Points, in no order, along strands that fork and pass close to each other.
Points whose rows are less than 82.7 apart are linked; no others are. Some points are linked to none.
Z_393: [ -3 -27  -8  25 -31 -20  -7  -1  26  17  14 -38 -12  14 -39 -10 -13  14
  -9  31   2  -5   3]
Z_252: [  2 -19 -33  45 -31 -22  45 -15 -13  22  18 -23  16  -9 -15 -29   3 -12
   5 -14  -6 -12   5]
Z_185: [  4  22 -25  24 -14 -28 -29 -15 -11 -10 -12  16  13  -8   7 -40  16  -9
  -3 -23  -2 -19  32]
Z_383: [-16  16 -13 -17  44  18  -3 -24  41  50 -10 -19 -20 -26  33   5  17 -40
  14  -6 -13 -13  33]
Z_414: [-30  10  -4  42  36  25  40   3  44  21   5 -39 -46  -4   3  29  -1 -29
  39   1 -78   9  52]
Z_263: [-21  -9  -1  33 -49 -21 -12  -7 -50  14  -9  14  43  25 -12 -11  16  -6
 -16   2  21  31 -31]
Z_591: [ 18  26  -2 -33 -11  -1 -28  50 -23 -57   5  12 -20 -10 -10 -11  -2  43
   3  -3  13   1  -3]
Z_355: [ 40  24  -2  14 -15 -16  24  -4  50  38  10 -49 -30  29 -18   2 -54 -40
  21   2  -1 -16  -3]
Z_285: [ 64  39 -16 -16  13 -15 -11   8   0 -20 -12  20  -4 -22  21 -28  -8 -19
  -3 -40  24 -29  16]
Z_843: [-14 -18  31 -35   3  38 -25  -1   3  32 -23  29  12  20  -9  -8   3   9
  -3  23 -17  16 -13]
Z_646: [-34 -11  -6  72 -43  -9 -20   0 -44   8   3  22  38  42 -10 -10  25   3
 -13 -16  -6  24 -32]
Z_698: [-46 -17  36   2   7  51 -31 -14   9  42 -21  26  17  29  -1   7  17 -10
  10   9 -34  31 -12]
Z_101: [ 19 -13  29 -22  -5  12  15  20 -14  -1 -11  -6  -3 -30 -42   5   8  26
 -16  30 -11  22  30]
Z_363: [  3   6  -2  33 -39 -10  19   1  27   1  -4 -19  -5  -9 -39 -46   8 -11
   5  -3 -29  10  41]
Z_630: [  0  16  35  -3  15 -23 -28  22 -38 -17  -4  52  41   9  -4  27  33   3
 -33   6  27  33  21]
Z_275: [  9  17  19 -50 -12  14  -5  41   3 -24  14  -5 -30 -25 -13  -6  -6  25
   9  20  20   0   9]
Z_237: [  1 -14  14 -40 -13  -1 -23  -8 -23 -38  -3  11 -37   9 -13  26 -15  18
  25   3  20 -18 -33]
Z_365: [-15 -25  17 -10  16  20  22 -13  45  13 -14 -14  -2 -15 -21  17   2   1
   8  20 -17  15  26]
Z_276: [ 17  40 -47  33   8 -25  17 -10 -13   2   8  -7  12 -17  58 -34  12 -44
 -17 -34  30 -24  17]
Z_913: [-52 -43  22  22  28  23   1 -18  56   8  -8  12   9  41  -3  15   2   4
  29   7 -45  18  -7]
Z_917: [ 10   2 -22  32 -19  -5  37 -13  43  10   4 -51   9   7   2 -34 -52  -6
   5  -7  14 -21 -12]
Z_793: [ 23  23  37 -41  27   7   5  25 -41 -40 -10  26   7 -28  -5  19  12  29
 -23  14  20  24  33]
Z_453: [-69 -15  17   6  29  40   9   6  -6   8 -17   7  10 -14  37  26  44   4
 -16   5 -10  36  16]
Z_565: [ 61  42 -19  11 -15  -7  -2   1  20  37  -2 -32 -29  12  16 -17 -38 -25
  15 -15  42 -41  10]
Z_38: [  0 -18  28 -30 -30 -14 -13   9  28   4  11 -18  11  10 -32   4 -28  44
  34  12  13  11  -7]
Z_242: [ 21   3  25 -28 -21   4 -28   1 -10 -33   4  27  13 -23 -48  19  -6  28
  -4 -13   0 -11  -8]
Z_331: [ -4  -7   3 -37 -23  -4 -16  -9 -16 -28  34  -5 -10   8  12 -13 -27   8
  -4   5  42 -42 -75]
Z_223: [-30 -21  56 -37  21  43  -6  -5  12  31 -18  -1  16   3 -10  -4  -3  18
 -17  42 -24  21  18]
Z_139: [  0   2  -2  29  -7   0 -16 -25 -46 -12   8  39  48  42  41   0   4 -16
 -36 -20  33  -6 -63]
Z_803: [  1 -22  33 -26  44  33   3  -4 -18  23 -18  32  27 -22  15  17  27  26
 -23  11   2   5  13]
Z_305: [-44  26 -21  32  14  11  12   5  -8  -7  20   5  -9 -39  21   3  53 -23
  -2 -22 -46  16  54]
Z_653: [ -2   3 -22  28 -26 -10  -6 -28 -11 -15  10 -19  25  10   6 -38 -17  10
 -44   4  30 -27 -26]
Z_588: [ 69  36 -28  -8 -27 -18  12   9 -37 -10  12 -42 -54   7  -2 -15 -46   0
  16  -1  21 -28 -14]
Z_649: [-34  14 -40  51 -17 -18 -13  19 -21  -5 -10  15  18   5  20 -11  41   7
 -14 -23 -13  29  24]
Z_721: [ 34  11   9 -38  32 -26 -18  17 -58 -58  25  60  26  23  28   2 -14  17
 -23 -36  19 -17 -58]
Z_612: [ 16   8  12  15 -25 -31 -17  17 -29 -18  28  21  58  14   8 -22  -8  28
 -21 -24  53  -3 -14]
Z_345: [ -2  10 -27  -7  10  -4  22 -12  -2  32  12  -7  -5 -41  23  -2  32 -52
   7 -16  23 -18  21]
Z_47: [ 20 -26 -15  23 -22   5 -18 -15 -49  -3  -1   0  19  37  21  -9 -34  44
 -26   3  39 -22 -64]
Z_714: [ 50  10 -23   1 -24 -32  -8  12 -10   9   1 -23 -10 -10 -24 -14 -22  15
  -1  -8  21 -10  14]
Z_190: [ 26  22   6  20 -19   5  18  -1  34  13  -2 -31 -11 -27 -35  14   2 -14
   4  -8  26   1  37]
Z_470: [ 28   6  21 -14  29 -29 -15  19 -36 -30  15  75  46  41  20  10   8  -2
 -42 -16  17   3 -47]
Z_574: [ 22  -5  50 -46  32   8  33  12  20  -9 -15 -58 -25 -14  -9  29 -41  17
  39  35 -12  27  28]
Z_105: [ -6 -38  57 -41  30  19  38   3  36 -15   3  -7 -12   8 -17  22 -19  28
  25  36 -20  20 -13]
Z_16: [-26 -21 -40  15  25  -7 -11 -12  48  46  -9 -22 -27  -8   8   2  -5  -8
  21 -11 -57  12  19]
Z_373: [ 19 -30 -27  -8   2  -1   6 -11  11 -14 -32   5 -18  -5  -4  17  -5   8
  11  -1  13  -8   1]
Z_250: [ 21  12 -32   3   0  -9   2 -18  27  13   9 -16 -21  -6  21 -40   6 -28
  -9  -3  14 -43   3]
Z_399: [-12   3  12  31 -21  -8 -18 -30 -25 -23 -19  50  45  14  -8   1  17  -9
   0 -24   9  -6  -9]
Z_718: [ 24  31 -40  71 -20 -11  22 -17  15  41  21 -60 -18  15  -4 -19 -37 -23
 -14  -2 -10 -26  10]
Z_382: [-34 -20 -23  16 -17 -14 -17 -10   7  36  11  -4  -4   9  -2 -38   8 -18
   5   4 -48   3   9]
Z_594: [-18  11 -36  -1  14  15  18   0   7   4 -39   7   4 -37  29 -11  17 -22
  -4 -24  -8  32  12]
Z_335: [-54  -5  45   7  32  58  -4  -3 -27  24 -24  33  11  -2  23  16  55  -6
 -29  15  -4  20  16]
Z_827: [ 45  34 -12 -19  27 -25 -10  32 -19 -64  36  13  10   0  32 -18 -17  29
 -22 -40  35 -39 -10]
Z_691: [  4  -5 -35  16   3  -5  28  -6  25  26  -6 -22 -38   0   9 -18  -1 -40
   5   9  -9 -17  18]
Z_952: [ 25  19   9   3   8 -19 -14  25 -34 -58  45  23  21  21  27 -25 -24  46
 -31 -28  41 -50 -47]
Z_342: [ 13  12 -36  51  -2 -29 -15 -42 -37 -26  -5  12  27   8  23 -21   0  -9
 -23 -32   5 -39  12]
Z_857: [ 11   3  19 -52 -13 -22 -23  -8 -56 -11  18  34  10  -9  -5   5  13   0
  -1   5  13  -8 -31]
Z_226: [  7 -17 -21   4  33 -13  33  -1  58  12  -4 -40 -40  24   0   2 -17 -34
  21  34  -4  -5  12]
Z_249: [-40   6  -7  42 -20  -4 -29  11 -11  -7 -15  12  20  -7 -17  10  47  16
 -24 -14 -14  42  31]
Z_450: [-17 -33  36   4 -27  14   0 -11 -24  12 -16  26   9  60 -16  19   6  -8
  32  25  16  18 -33]
Z_261: [  3  41 -60  59  -1  -5   6 -15   8  28  16 -33  -4  -8  45 -27  -4 -44
 -19 -37   9 -34   8]
Z_510: [ -5 -26  33 -65  20  37  20  12  23 -14 -26   2 -14  -2   3  24 -17  34
   9  23  -1  32 -27]
Z_844: [  4  26 -38  22 -14 -19 -13 -17   7  -7  18 -22   5  -3  15 -38 -19 -16
 -46   1  18 -32  -1]
Z_593: [ -7   5  24 -49  20  21  -2  -5   3 -25  -2  33  12 -32  -6  33  22   0
 -33   7  30  -7 -17]
Z_158: [ 53  46   2 -22 -16  -4  -3  17  12  22  -5 -36 -45  -8  -6   4 -34 -26
  34   3  22 -27  20]
Z_251: [ 31  31  31 -57  13  27  39  23  -3   3   6 -27 -42 -40   4  32 -16  -2
  31   8  16  -2  19]
Z_687: [  5  -7  22 -14   4   9   7   1  36   9  -8 -22 -22 -11 -13  13  -1  -6
  17  19  26  -6  41]
Z_37: [ 28 -13  14  10 -13 -44  29 -16  25  -6  -2 -58 -12  20 -40  -1 -43  -7
  47  17  -8   3   1]
Z_36: [  9   1  -5   0  36 -32 -11   4 -32 -38   2  58  26  26  25  17  27 -17
 -56  -8  38   1 -38]
Z_206: [-18  14  12  14   4 -17 -22  15 -21 -23 -16  41  28  -4 -11   9  50   4
 -46  12   0  40  25]
Z_882: [  8  19 -37  33 -32 -28  45  -7 -26   5   3  -9  18 -31  -4 -30  15 -35
 -13  -7  -6   9  11]
Z_847: [ -9  11  -6 -22  43  28 -13  -3  41  45 -10 -11  -6 -37  27  -8  19  -5
   2  -6   9   3  39]
Z_991: [-31 -19 -10 -17   5  -5 -20 -31  -2  43  -1  -4 -12 -11 -16  -5   9 -30
  -7  19 -35   5  28]
Z_33: [ 20  39   7  21   8  -8  24  -4  27  64 -12 -39 -41  20 -14   8 -21 -63
  42  16 -17  16  35]
Z_34: [-49 -24  29 -13  36  47  20 -10  20  32 -15  -5  11  -7   1   1  16  16
 -18  30 -65  33  21]
Z_533: [-25 -35 -19   6 -20   3 -40   5   6  22 -14  19  11  49  13 -25   4   7
  -5   9   8  10 -39]
Z_56: [ 10  13  22 -25 -16 -32 -24  13 -69 -19  20  37  31  14  -2  27   5   6
 -10   0  38   0 -36]
Z_946: [-63  -5   2  20  36  25  24 -12  24  10  17 -25 -45  -6  29  12  20 -19
  23   9 -89  11  43]
Z_307: [-16 -21   2 -10 -21  -3  -2 -32  37   5  -1  -3  10   8  -8 -13 -20  -2
  25 -13   3 -19 -24]
Z_53: [ 73  38 -35   2  -6 -21   6  -9 -34 -25  10 -22 -18 -19   9 -12 -47   8
 -19  -4  24 -43 -14]
Z_834: [-23 -31   0  44  -7   4   9  -4  19  13 -25  -6  -1  15 -38   4  28  28
   9   7 -33  40  34]
Z_682: [ 25   9   6 -26 -31  -4 -18 -13  -3 -23  15   6  -5 -19 -36 -14 -24  11
  -4 -12  -8 -35 -11]
Z_773: [-21   0  45   6  19  50 -18  14 -28  10  -6  52  25  24   4  27  57 -12
 -25  23  17  28  -6]
Z_540: [ -7  -3 -16 -59   2 -15 -27  12 -12 -14   2   7 -17   3  21  -8  23   1
 -16  25  47  -8 -26]
Z_300: [-67 -14  -6  16  26  18   3 -22   8  26   4 -12 -23 -12  14  22  26 -10
  25   8 -51  11  41]
Z_485: [ 28   4  -1  -1   0 -17   4  11   1   1  16  37  27 -43 -27   0  12   1
 -36 -15 -12  -7  13]
Z_835: [-45 -27  27 -20  10  22 -26 -28  36  10   4  15  -4  23  -1  25   4  -5
   2  19  22  -4 -33]
Z_474: [-34  16 -46  60 -24 -11 -11  -9   0   2  25 -21  -2   3  27 -31  11   0
  14 -36 -36 -15  16]
Z_898: [-17  21 -70  47   6  -5   1 -20   4  13  15 -21 -30   1  57 -30   1 -24
   9 -42 -21 -23   0]
Z_28: [  7 -15  31 -22  -9  51 -19  25 -23   4  -4  43 -21  40 -14  29  16   9
  -7  42   9  12 -38]
Z_544: [-13  -9 -30   8  -5   5  13 -15 -11 -12 -36  22  14 -17  12  -7  20 -15
   4 -20 -26  23  -5]
Z_710: [ 20 -30 -11 -19 -26 -22  -6  10  25  -7   8 -38  -9   8 -12  13 -43  37
  16   5  33  -4 -27]
Z_568: [-24 -41  -6  14 -33 -12 -16 -13  18  25   6  -4   0  13 -44  16  -3   7
 -10  26 -15 -12   3]
Z_968: [ 36 -11 -15 -53  11  10   1  11   6 -17   9  10 -37 -21  11  -3 -23  20
   5 -14  13 -35 -50]
Z_891: [  3  14  15  16  10 -32 -32 -21 -31 -35   3  65  63  27   8   4  11 -24
 -24 -39  17  -7  -2]
Z_547: [ 20 -26 -29   1 -20  -8  12   1  29  -8   5 -48  -7   9  11 -21 -52  22
  11   0  36 -20 -20]
Z_972: [-39 -29 -44  20  11  -4  11 -39  43  11   7 -29  -4  16  30  -9   7 -19
   2  -2   7 -29 -30]
Z_732: [ 19   2  26 -14 -34  10 -23  35 -44 -39   4  29   6  27  -1  12 -15  52
  21 -12  29 -14 -48]
Z_926: [ 17  16   8  19  -2 -20 -23   6 -42 -35  33  25  48  29  31 -12 -26  36
 -34 -13  60 -38 -31]
Z_377: [-40 -16 -17 -21  33  15 -23 -15  55  16   1 -11 -31   9  19  -6  15 -11
 -11  28 -10 -10   2]
Z_475: [ 39  10 -18 -28 -22  -7   8  10 -47 -38  14 -26 -49  -4   5 -17 -44  16
  29   1  10 -36 -23]
Z_884: [-16  17   2   9   8  16  49 -10  14  25  -5 -26 -21 -29  -9   0   7 -54
  29   9 -42  26  33]
Z_244: [ 26  17  14  -4 -31 -13 -19  40 -43 -65   9  34   0  14 -19  -6  -7  47
   8 -19  27 -11 -23]
Z_663: [-43  11   0   6  21  11 -21   0  -1  -4   7  44  31  -2  15  11  50 -18
 -42 -19  -1   1 -14]
Z_762: [-14  -1  -7  18  -5   5  14 -19 -31 -21 -25  38  33  -7   6   2  35  -5
   0 -19   2   4  11]
Z_581: [-22   7   3 -15  16   0  -7  -6   4 -14  11  31  20 -26   6  15  46 -27
 -52  -7  22 -16   0]
Z_417: [ -4 -40 -23  38 -34 -23   8  -3  -4  14  10 -31   9  31 -26 -32 -16  31
 -21  24   9  -2 -20]
Z_425: [-31 -28   4  26  26  -5  12 -13  68   0  -6  -4   4  22 -21  -5 -13  -2
  28  15 -77  27   5]
Z_140: [-19 -14 -31  52 -31 -25  41  -6   4  32  14 -53   4   7  -8 -31  -5 -24
  37   6 -27  13  15]
Z_516: [ 20  33 -16 -23  -7  -4 -23  40 -32 -50  19 -16 -43 -16  -1  -5 -32  38
  11  -8   0 -24 -20]
Z_587: [  5 -11  11 -46 -18 -15   2 -14  -8 -18   0 -19 -37  -7 -23  24 -21   6
  36  18   3 -13 -12]
Z_545: [-14 -24  38 -23 -31  13   0  15  21  -1   3 -12   8   9 -36  15 -16  31
   8  17  27  25 -34]
Z_689: [ 17 -24  -6  18 -48 -20 -12  24 -28  -3   6  -8   9  21 -27 -19  -4  39
 -28  20  28  10 -26]
Z_448: [  6  25  37  35  45   2  41  -2  51  34 -13 -56 -20   2 -26  22 -25 -33
  34  29 -62  41  44]
Z_969: [ 37  21 -13  -8   9 -18 -24  -4 -11 -14 -16  20   5 -19  15 -29  12 -13
  12 -18   8 -16  41]
Z_937: [-62 -30  48  19  25  45 -13 -23  30  21 -26  -3  25  42 -11  22  -1  13
  24  15 -42  29   6]
Z_787: [-62 -31   4  21  10  -1  -4  -6  11  17   0 -21 -20  18  -4  27  16  11
  23  29 -72  39  29]
Z_225: [-59 -11  34  16  38  35  20 -11  36  34  -5 -43   8 -12  -3  -7  -3  15
  -2  14 -79  31  43]
Z_294: [-14  -9  -2  50 -44  -6  21  -7  18  -5 -16  -8  10  -5 -42 -21  24  10
  17 -16 -15  36  30]
Z_871: [ 14 -22  55 -32  39  12  21  -3  39  -7 -19 -31   3   6 -16  16 -39  26
  26  38 -36  32  16]
Z_41: [ 39  11  15 -17  -6 -11  25  14   3   1  26  21   9 -51 -23  12   9  -7
 -15 -17  23 -19  21]
Z_813: [-36 -27 -14   5  13   4 -11 -23   1  43  -6   4   6 -27   1  24  26 -10
   9   0 -21   8  17]
Z_929: [  4  24   0  17  13   8  16  -1   9  -1   4  24  33 -54 -25  10  31  -8
 -28 -20 -17  14  45]
Z_146: [ 24  -6 -34 -10   4 -19   7   6 -17 -18  -5  23  16 -10  21  -7  -2   9
 -37 -10  22 -11 -23]
Z_851: [ 17  14 -31  33 -19 -49  30  -6 -36 -20   4  11  33 -23  -5 -10   7 -23
 -31 -18   2   2   5]
Z_775: [-17 -11  -5 -21 -19  -7 -26  10  -6  11   0  12  10  19   7 -13  11   2
 -17  23  30   8 -34]
Z_642: [ 29 -12  -6  -2 -22  -3  -6  -2 -35 -17  23 -13   1  24   4 -18 -39  66
  -6  10  29 -37 -44]
Z_6: [-22  16   3  15  30 -20 -34 -12 -25 -27  -9  63  37  21  21   7  48 -31
 -35 -31 -10   5   4]
Z_931: [ 26   2 -10  20 -39 -33  -4  18  -7   0  10 -15  14 -10 -35 -30   6  20
 -20  -3  25  13  10]
Z_90: [ 13  12  44 -34 -12  45 -38  41 -37  -7   5  43  -4  16 -23  37   4  18
 -19  16   6  22 -52]
Z_804: [  3   5 -29  -8  11 -15  -6  -7   0 -21   3  23  15 -21  19 -12  23 -25
 -36 -13  36 -20 -17]
Z_744: [-37   4 -40  41  -7  -5 -10  12  26  33   5 -34 -32 -12   2  17  10   5
  18 -17 -54  33  37]
Z_992: [-41 -36 -25  32 -21  -2 -11 -16   6  15  -7  11   7  54   7 -28   5  -4
  19   2 -39   7 -23]
Z_303: [ 22 -25  17  -4  -9  31 -27  11 -19  13   3  57  15  38 -12  30   9   9
  -3   6  16 -15 -36]
Z_218: [ 48  43  -7 -23   2  -6   2  26   4 -51  18   6 -11 -19  20 -21  -7   6
  -4 -29  28 -41  -9]
Z_746: [ 25  24  34 -42  45 -17  -7  12 -37 -23  -3  28  12 -42  -1  24  17   6
 -33   4   7  -4  45]
Z_866: [-13  13  41 -45   3  35 -37  38 -46 -33   6  24 -22  -3  -5  45  -3  36
   9  11   6   1 -36]
Z_170: [  8   9  14   1 -14 -51  -9  28 -56 -32   8  40  40  24 -11  17  26  -2
 -31   4  29  24 -19]
Z_426: [  5   1  12 -19  12  10  -2  -3   9 -11  -7  -2 -27 -10   4  -4  27  -3
  -6  24  23  -6  42]
Z_440: [ 36  33  13 -39  24  31  17 -10   8  36 -26 -13 -32 -28   4  -5 -14 -35
   6   8 -16  13  27]
Z_97: [-12 -26  11  12  28  -1  40 -19  56   2 -15 -23  -1  10 -21  16  -8 -14
  24  23 -50  24  26]
Z_413: [  8 -25  -5 -17 -20  -6  10  -3  -4  23 -29  -8  18   9 -12 -23  -7   7
  28  10 -19  33   8]
Z_886: [-22   8  38 -22  -3  30  -1   2 -10 -12 -16  32  23 -10 -14  34  11   0
 -23   4  20  30 -28]
Z_637: [-43  -9 -43   7  24   1 -26 -19  26  21   0  -7 -35   5  23 -12  46 -21
 -13  -5 -32 -24   5]
Z_678: [ 23 -16  27  10 -19  35 -34   2 -32  -2 -10  42  18  43  14  30  11   4
   9 -12  44  -8 -48]
Z_488: [ 24 -30  -2 -13  25 -15  29  10  63 -15  -2 -30 -26  16 -18   4 -42  -4
  17  35 -11  -2  -5]
Z_463: [ 44   6   7  -7 -18 -27  20  15  39  10  30 -57 -26  20 -26  -5 -56   0
  39  13  10 -23  -1]
Z_973: [ 54  28 -26  -6  -6 -33   8  -8 -56 -27  19 -22  16 -17  20 -20 -52  22
 -23 -12  35 -20 -19]
Z_308: [ 48  37 -20  47 -26  -6  19  -5  19  45  -5 -40 -21  17  -4  -3 -45 -45
  13 -11  16 -31   6]
Z_936: [ 20 -12  10   5 -38  16 -20   9 -38 -18  -8  26  17  36   9   2 -18  31
   9   0  48  -1 -60]
Z_535: [  5   5  49 -46  11  33  11  20 -28 -12 -11   0  -7 -29 -19  24   3  39
 -25  32   2  24  24]
Z_236: [ -7  31 -43  20  16 -12   9   9  -7  24  10   8   3 -32  41 -19  35 -44
   0 -37   2 -10  34]
Z_998: [ 17  31  -9  27   0  12  34  14  30  27   3 -15   6 -45 -19   7  16 -22
  -8 -19 -10  16  39]
Z_818: [ 24  22  19 -11  19  12  36  -8  25  38 -21 -31 -30 -12  -9  13 -20 -54
  26  24 -21  17  43]
Z_292: [  2   9  -4 -46   1  -3   4  21   4 -21  13  -7 -43 -25   8  -9  14  -2
  -1  15  31 -10  -4]
Z_118: [ 36   3 -11 -39  13  13  -1   7  36 -21  -2 -19 -47 -11   5   9 -35   8
  20  -9  11 -30 -25]
Z_154: [ 30 -12  13 -47  12   4  -6 -13   3  -6 -17 -22 -53 -14 -20  22 -26  -3
  11  28 -21   0  11]
Z_416: [  4  27 -25  44  -3  -6  18   7  20  49   8 -37 -36   5  11 -12  -2 -51
  21   2 -18  -1  33]
Z_651: [ 40  17  22 -63  37  29   9   5  -7  23  -8  -7 -14 -53   8   6   0   0
 -18  13 -13   2  30]
Z_580: [ -6  -6  37 -21 -34  34   1  25 -12  -6 -14  13  30   3 -22  23  -5  28
   4   0  32  44 -39]
Z_368: [ 26  17   2  -8 -21 -37 -15  29 -25 -13  33   1  36 -19   2 -13 -15  36
  -8 -26  45 -20  -7]
Z_737: [-14  38 -28  19  11   8   3  13  11  21  16   3 -12 -30  29 -23  30 -43
   2 -23 -41 -14  44]
Z_361: [-48 -32  -5  19  -6  -1 -24  -9  -9  35  -4  15  23   4   2  34  28   2
  15   3  -7  18   1]
Z_554: [-34 -10 -10  25 -14   8   6 -29  51 -12 -11 -25   9  14  -7 -12 -20 -17
  25 -22 -27   3  -6]
Z_46: [-26  17 -22   9  35   8  -7 -18  52  53   5 -40 -28  -3  23   9 -15 -35
  41  -7 -45   2  35]
Z_811: [-38   5 -51  46 -15  -5 -13   5   9   2  -2 -20  -2 -11  15  -7  22 -12
   4 -28 -23  23  22]
Z_465: [-40   6 -35  12  25  11 -25  -6  23  -1  10  16   2 -13  22  -8  49 -15
 -31 -19 -27  -4  10]
Z_977: [ 29  18   3 -39  32 -40 -23   2 -27 -30   4  36  19 -23   7  26  18  -5
 -26  -9  23  -5  14]
Z_537: [-15  37  23  33  47  13  43   0  48  39   0 -53 -37   6   1  40 -17 -57
  37  14 -73  32  50]
Z_319: [-33  -3  27  44 -12  37 -18  23 -19  13 -18  48  28  28   2  17  45  -6
 -14  -5  -5  36 -15]
Z_144: [  0 -16  17 -58  44  32  23 -13 -10  24 -16  11   4 -35  17   3   8   9
 -16  29  -1   7  12]
Z_410: [ 40  20 -23  21  12 -36   1 -26 -39 -38  15  14  20   0  23 -18  -5  -9
 -22 -11  31 -62   5]
Z_750: [-49 -34 -10  61 -10  -2  -5  -3  13   3  -1  -1 -20  31 -22  17  28  21
  24   3 -55  32  16]
Z_632: [ 19  -7  10 -55  11  32 -12  29   7 -27   7  25 -18   8  12   4  -2  40
  -5  -4  24 -17 -43]
Z_697: [ -2  -1 -34  41 -20  -4  21 -35  36 -10 -11 -32  12  17  10 -41 -35  -7
  10 -16 -17 -14  -9]
Z_860: [ 32 -25   4 -30  25   4  11   6  59 -23  -5 -32 -40  10  -4  22 -37  19
  42  11  10 -10  -9]
Z_394: [-45   2 -10   4  24  35  27   0   8  20 -20  -1  10 -46  36   6  24  -1
 -10 -13 -29  38  31]
Z_430: [ 28   8 -11 -22  37 -68   7  16 -37 -53  11  50  23  11  27  11  14 -14
 -38 -13  31 -10  -2]
Z_288: [ -3 -22  26  19 -40  -4 -20   2 -41  18 -17  15  20  38 -28  19  14   5
   7  19  19  30 -31]
Z_290: [ 21  10 -10 -37   5 -22  -1   6 -32 -48  -2  41  18  -5  21  -1 -14  16
 -22 -31  24  -6 -43]
Z_839: [ -2   0  26 -47  -5  27 -19  21 -27 -53   8  11 -42   3 -23  43  -4  45
  23  12  10 -18 -25]
Z_12: [-41   0  43   3  56  32  15 -19  52  35 -13 -51  10 -14  -4  14 -25 -13
   3  19 -63  19  48]
Z_789: [-24 -23  42   0 -10  19  -5 -15   0 -10 -30   6   6   8 -26  32  14  23
  25  12  18  19  19]
Z_168: [  7 -29  14 -42   5 -17   4 -26  15 -17  17 -24 -28  11 -12   4 -45  -8
  35  25   8 -34 -36]
Z_221: [-28  -4 -14  42 -18  -4  -7 -18  -8 -10  22  13  35  23  21 -43   8   1
 -37 -10  30 -37 -28]
Z_925: [-13 -25 -26  13 -14  -3  33 -20  -2  18 -32  -7   7  -8   0  -6  -2  -7
  37 -12 -30  27   4]
Z_833: [-53  -5 -27  62 -36  -1 -11 -12  -5 -10  19   6  22  19  15 -36  13  10
  -8 -24  -9 -16  -7]
Z_178: [ 10 -13   3 -23 -30   7  -3 -16  11   2   9  16  16  -7 -20 -31 -18  -1
   3 -15   0 -25 -26]
Z_964: [ 53  22 -11 -23 -12  -7  -8   9  -7  13  -1 -19 -23 -30  -4   2 -28   2
  30 -10  16 -14  25]
Z_302: [ 19   0  -8 -16 -33 -17  -6  28 -33 -13  37 -23   4 -14   0 -15 -24  47
   7 -12  43 -18 -28]
Z_295: [ 18  -6  17  -2 -32 -13  15  21  -6   7   3   6   5 -21 -54 -18  22  30
  -1  11  13   7  21]
Z_387: [  0 -21   6 -22  25  19 -25   3 -10  21 -17  46  14  -6  10  -6  25  13
   5   1  -9   4  -6]
Z_446: [ 25   1  41 -52  28   5  48  18  22  22   9 -37 -25 -21   4  26 -29  -3
  41  24  -6   2  22]
Z_816: [  0 -17   0  40 -11 -42  52 -20  23   2   0 -50  -7  19 -27 -10 -24 -21
  43  10 -16   8   9]
Z_761: [ 16 -18  17 -68  20  34   5  24 -12  -7 -18  27  -5 -17  11  16 -10  45
   2  11  12  16 -26]
Z_281: [-36 -19  -5  62 -29  29 -30   3 -22  16 -17  33  24  47  16   3  25 -11
   3 -25 -17  28 -37]

A fork is a point with three links. Follow the links from the first point to the second and name the forks in between, in order.
Z_884; Z_446 -> Z_818, Z_691
Z_242; Z_977 -> Z_581
Z_170; Z_383 -> Z_811
Z_393; Z_721 -> Z_931
Z_413; Z_242 -> Z_544, Z_663, Z_581
Z_417; Z_710 -> Z_931, Z_581
Z_144; Z_857 -> Z_818, Z_691, Z_474, Z_811
Z_446; Z_416 -> Z_691
Z_968; Z_249 -> Z_691, Z_474, Z_811
Z_721; Z_394 -> Z_581, Z_663, Z_544

A fork is a point with three links, a tip a point with one. Leave the first point through the second and follow the links. Name the first fork or tip that comes.
Z_969; Z_285 -> Z_936
Z_251; Z_446 -> Z_691
Z_36; Z_430 -> Z_931
Z_547; Z_917 -> Z_242
Z_926; Z_952 -> Z_410
Z_697; Z_917 -> Z_581
Z_308; Z_355 -> Z_851

Name the points in between on the shortest way along the links from the first point to the second, in order.
Z_365; Z_587 -> Z_687, Z_426, Z_292, Z_275, Z_591, Z_244, Z_732, Z_936, Z_678, Z_303, Z_28, Z_90, Z_866, Z_839, Z_237
Z_761; Z_383 -> Z_632, Z_968, Z_118, Z_860, Z_488, Z_226, Z_691, Z_250, Z_844, Z_653, Z_221, Z_833, Z_474, Z_811, Z_744, Z_16, Z_46
Z_276; Z_698 -> Z_261, Z_898, Z_474, Z_833, Z_221, Z_653, Z_844, Z_250, Z_691, Z_416, Z_33, Z_818, Z_440, Z_651, Z_144, Z_803, Z_387, Z_843
